A landscape with many valleys, sampled at points; each row gives a point and its height.
From any point a ball takes the steepest step (drop divided by distance) to one of its 2 nearest points. It stops when none of these is lower. Distance is the straight distance between rows; heights are no part of it.
q_440 h=521: [141 154 112 119 109 109 180 165 120  73 154 103 114 158 144 152 122 144
 115 136]
q_871 h=499: [ 69  98 145  79 140 192 157  79 117  74 156 177  88 150 138 108 141 139
 189 117]
q_284 h=591: [134 143 133 103 110 135  94 142 110  78 198 121 131 144 103 171  76 115
 147 140]
q_870 h=384: [107  82 112 134 158 145  60 117  92 158 141 137 170 125 128 162  81 114
 174 135]
q_458 h=664: [109 156  90 125 163 172  93 191 117 103 130  42 140 130 133 137 112 119
  90 184]
q_787 h=626: [135 129 123  94 143 114 168 132 124 171 150 135 122 140 140 120 121 122
 129 105]
q_948 h=476: [157 117  97 139  65 156 164 121 195 128  95 215 124 127 114 102 120 184
 131 138]
q_193 h=691: [178 142 148  96 189 114  84 113  82 108 176  99 133  90 131 113  88  94
 156 114]
q_435 h=641: [160 184 140 137  68 127 141 106 115 134 109 124 132 140 112 117 171 136
  87 124]
q_333 h=624: [139 171 104 110 208 157  87 184  80 109 136  66 166 123  81 114 125 113
 109 155]
q_23 h=625: [144 172 114 109 138 164 123 165 115 120 135  62  94 143 175 136 132 125
  80 168]
q_184 h=373: [157 122  90 177 108 122 166 133 173 146  97 126 102  67 145 112 175 151
 131 131]
q_323 h=402: [174 143  88 178 136 143  86 159 103 111 123 107 194 124 123 144  84 187
 119 161]
q_813 h=488: [152  97 111 161 170  87 129 135 120 135  71 112 148 103 152 157 130 116
 143 153]
q_546 h=249: [164 143 107 182 174 129 121 181  79 136  96 120 131 134 111 144 109  81
  89 123]
q_136 h=400: [138 155  74 179 116 108 141 158 120 147 169 115 167 138  92 136 109 148
 111 116]
q_560 h=742: [171 115 156 117 105 119  91 122 150 146 149 122 117 130  82 166  97  90
 106 144]
q_196 h=302: [143 111 113 177 108 150 122 117 146 175 151 113 105  94 131 130 180 121
 136 121]
q_138 h=665: [132 168 140 111 195 146  61 175  58  96 172  97 147 118 125 119  78  87
 130 124]
q_885 h=471: [139 127  63 135 114 102 137 117  95 156 150 127 186 127 126 113  86 153
 154 111]
q_232 h=547: [111 111 108  89 113  65 168 141 167 134 100 154 144 144 129 155 116 166
 118 123]
q_43 h=655: [143 118 158 132 159 107 170 120  99 117 161 164 101 163 177 117 136 137
 129  91]
q_332 h=368: [115 116 150 145  82 137 158 102 142  97 188 133 102 123 109 116 188 124
 153 126]
q_700 h=579: [129 190 106 135 187 126  92 159  82 145 106  68 169 127 132 105 127 131
  87 126]
q_711 h=743: [103 147 139 107 119 146 196 129 136 115  95 181 102 174 126 107 195 154
  96  87]
q_266 h=715: [119  99 155  91 130 140 198 114 144 110 119 204 127 175 144  66 169 159
 141  97]
q_277 h=218: [110 125 101 169 120 145  78 138 113 169 150 105 162 108 110 129 157 108
 148 129]
q_863 h=442: [133 145  85 162 122 102 137 136 150 176  52  91 181 106  77 113 110 155
  92 124]
q_393 h=605: [149 183 103 120  76 117 175 133 143 145 123 125 126 152 117 104 113 171
  90 117]
q_946 h=295: [170 176  78 137 159  87 177 151 112 150  92 107 147 108 103 114  63 137
  72 126]
q_704 h=399: [ 65  98 166 136 100 119  96  52 133 133 180 110 113 118 131  92  83 109
 188 116]
q_934 h=312: [123  96 105 131 125 152  82  91 124 157 163 148 174  85 146 116 129 123
 180 136]
q_68 h=772: [137 162 124 140 113 170 189 164 160 106  93 147  70 153 132 113 171 199
  93 112]
q_989 h=786: [147  86 125  96  98 141 119 119 135 157  77 200 114 134 151 153 132 121
 159 144]
q_558 h=567: [123 143 188 113 160 115  89 154 117  76 155  95 115 138 166 156  92 135
 113 152]
q_617 h=388: [139 102  94 108  91 135 114 111 140 121 140 142 148 102 148 143 123 158
 166 171]
q_834 h=310: [152  96 126 153 105  86 165 100 145 167  88 163 165 114 139 100 154 129
 131 152]
q_171 h=287: [104 105 174 120 138 153 129  98 129  76 171 114  58 113 131 145 134  95
 166 147]
q_858 h=548: [ 83 158 112 104 110 158  96 169 112  82 143 128 108 161 143 172  91 126
 132 133]
q_143 h=216: [160 179  78 112 115 143 161 154 147 163  85  93 126  84  74 146  56 144
  82 125]
q_246 h=427: [158 177 108 175  90 127 167 112 155 148  65 140 106  63 113  91 128 169
  93 109]
q_969 h=369: [132  84  93 141 103  97 162 135 173 182  71 209 156 104 149  89 113 124
 142 123]
q_55 h=713: [153 159 136 128 111 153  80 155 136 134 146  96 113 101  88 160 148  92
  95 117]
q_962 h=375: [ 94 136 159 107  98  90  88 119 145 113 185 109 143 122 102 115 143 160
 142 116]
q_720 h=371: [145 121 140 170 135 134 148 119 139 125 184  82  96 133 128 134 155 120
 123 131]
q_329 h=317: [113 128  97 161 121 115 116 155 103 168  72 139 140 147 116 153 146  81
 103 107]
q_39 h=440: [ 97 133 195 104 110 127  70  85 163 160 141 152 119  74 141  87 176  94
 143 111]
q_474 h=478: [182 157 115 173 110 111 139 133 126 106  64  96 131  79 105 113 141 136
  83 144]
q_245 h=589: [133 164 125  86 158 151 101 124 137 138 153 116 100 137 193 144 135 148
 102 127]
q_92 h=434: [119 109  99  89 182 141  78 121 101 157 118  84 169 103 118 163 116 106
 175 158]
q_961 h=309: [ 89 123 143 116 132 138 112 118 129 112  93 181 102 130 173 119 183 143
 140 105]
q_783 h=544: [156 160 129 107 129 113 105 152 170 151  97 114 120 126 145 154 122 161
  88 128]
q_742 h=297: [102  30 163 134 121 166 181  76 149 110 165 195  89 152 114 110 155  87
 175 114]
q_134 h=348: [ 70  83 179 107 118 116 112  50 136  91 148 135  73 105 116 105 112  81
 179 139]
q_526 h=460: [ 89 169 155 122 117 110 127 152 139  82 158 116 130 156 138 141 153 162
 100 114]
q_893 h=381: [ 82  93 162 148 116 116 100 119 158 150 114 188 145 105 138  96 189 105
 142 112]
q_907 h=740: [157 136 127  87 165  86 100  88 120 121 104  73 205  93 105 117 138 140
 132 151]
q_3 h=678: [144 191 136 156 102 148 111 131 108 127 146  62 151 131 107 133 151 114
  89 149]
q_930 h=619: [137 132 162 120 160 173  95 113 111 171 160 104  80 138 167 130 121  94
 119 109]
q_782 h=374: [116 125 102 136 121  84 142 113 125 196  70 146 184 109 111 106 142  87
 119 109]
q_531 h=372: [ 62  69 179 136 126 150 127 112 150 127 145 184  82 122 146 102 161  84
 164 102]
q_242 h=441: [ 74 118 158  99 102 131 200  95 113  65 157 145 100 155 126 109 166 123
 164 121]
q_102 h=685: [160  96 181 135 132 116 174 125 165 135 142 189 103 145 141  89 170 139
 122  98]
q_290 h=215: [134  72 164 100 136 163 178 105 140 109 147 151  59 154 135 136 156  94
 157 130]
q_339 h=529: [ 93 112 171 138 169 109  88 125 108 100 142 131 104 149 153 155  91 104
 138 102]
q_744 h=503: [ 68 122 132 116 131 143  34 169 126 115 144 108 128 142 113 184  92 105
 144 123]
q_216 h=451: [ 64 104 152  97 124 102  73 117 136 117 144  85 144 141  98 160 126 118
 142 143]
q_654 h=766: [158 125 152  73  91 146  99 103 134 156 147 168 122 147 122 135 130 103
 141 139]
q_884 h=446: [ 63  98 138 145 137 114  63  79 100 120 163  84 138  95 150  98 121 124
 198 120]
q_573 h=604: [128 151 147  96 161 122  75 157  84 104 103 102 166 161 164 170  89 130
 102 171]
q_410 h=326: [153 136 114 190 160 136 106 194  84  84 125  99 163 138 127 147  87 129
  98 150]
q_902 h=590: [ 80  97 126  77 102  90 166 136 152 147 148 160 112 173 134 139 120 112
 154 100]
q_337 h=313: [139 143 102 154 142 131  81 147 100 135 179  74 171 126  95 145 109 154
 149 143]
q_331 h=500: [ 71 109 176 122 143 149 172 115 113  48 148 130  79 201 116 131 147 143
 128 103]
q_822 h=242: [164  98 118 138  99 126 205 105 146 147  99 159  99 130 110 108 156  96
 125 138]
q_796 h=639: [126 125 170 130 195 127  61 110 107 191 152 112 112 126 136 102  91  68
 134  92]
q_681 h=491: [ 48 109 136 135 144 100 104 126 120 119 150 125 112 109 156 128 129 109
 167  93]
q_904 h=370: [156 131  94 138 185  79 162 142 129 148  98  76 203 120  74 111  89 132
 107 133]
q_773 h=169: [155 130 104 171  96 155 181 126 117 138  86 161 105 157 137 136 134 138
 122 121]
q_631 h=72: [162 157 125 176  87 177 210  99 128  93  64 141 104 129 107 110 129 176
 108 141]
q_650 h=241: [123 138 124 129 125 160 138 152 110 117  84 161  86 149 182 166 145 133
 109 116]
q_750 h=443: [166  92 108 121 142 118 141 128 106 104 122 137 131 121 160 173 129 133
 158 152]
q_978 h=566: [142 163 103 128 123 103 206 116 122 124 120 109 138 134 170 120 134 170
 101 142]
q_177 h=497: [131 139 102 144 136  90 151 157 174 161  64 118 135 117 134 128 109 193
  96 113]
q_992 h=557: [117 116 161 117 132 190 167 103 148  60 130 144  83 189 118 138 185 173
  93 134]
q_786 h=103: [149 144  81 108  86  99 145 181 157 140 121 113 128 118  62 154  98 126
  88 134]
q_615 h=263: [110 119 130 128  69 117 141 115 177 132 161 148 159 137 108 107 151 143
 133 115]
q_436 h=533: [130 136 141 155 188 106 107 126 104 132 130  69 150 124 147 141 130 109
 115 154]
q_561 h=423: [183 125  87 136  96 140 148 127 169 187  89 175 122 104 133 118  87 144
 128 135]
q_146 h=809: [129  64 155  99 101 131 136 121 155 127 132 240 140 130 138 101 132 101
 162 137]
q_875 h=714: [186 134 155  85 150  93  80 118 106 122 122 120 154 112 118 132 112 118
 157 144]

For each start below, name the point where the ball stops.
q_558 -> q_290
q_654 -> q_615
q_711 -> q_786
q_783 -> q_786

Call two points neighbours if one is among the 2 nearest of the other. Go from one point of each pair to the other, from neighbour to neighbour, staying as low as possible. Name the highest point that can't be avoided.
q_290 and q_546 -> q_893
q_773 and q_546 -> q_782
q_277 and q_615 -> q_720
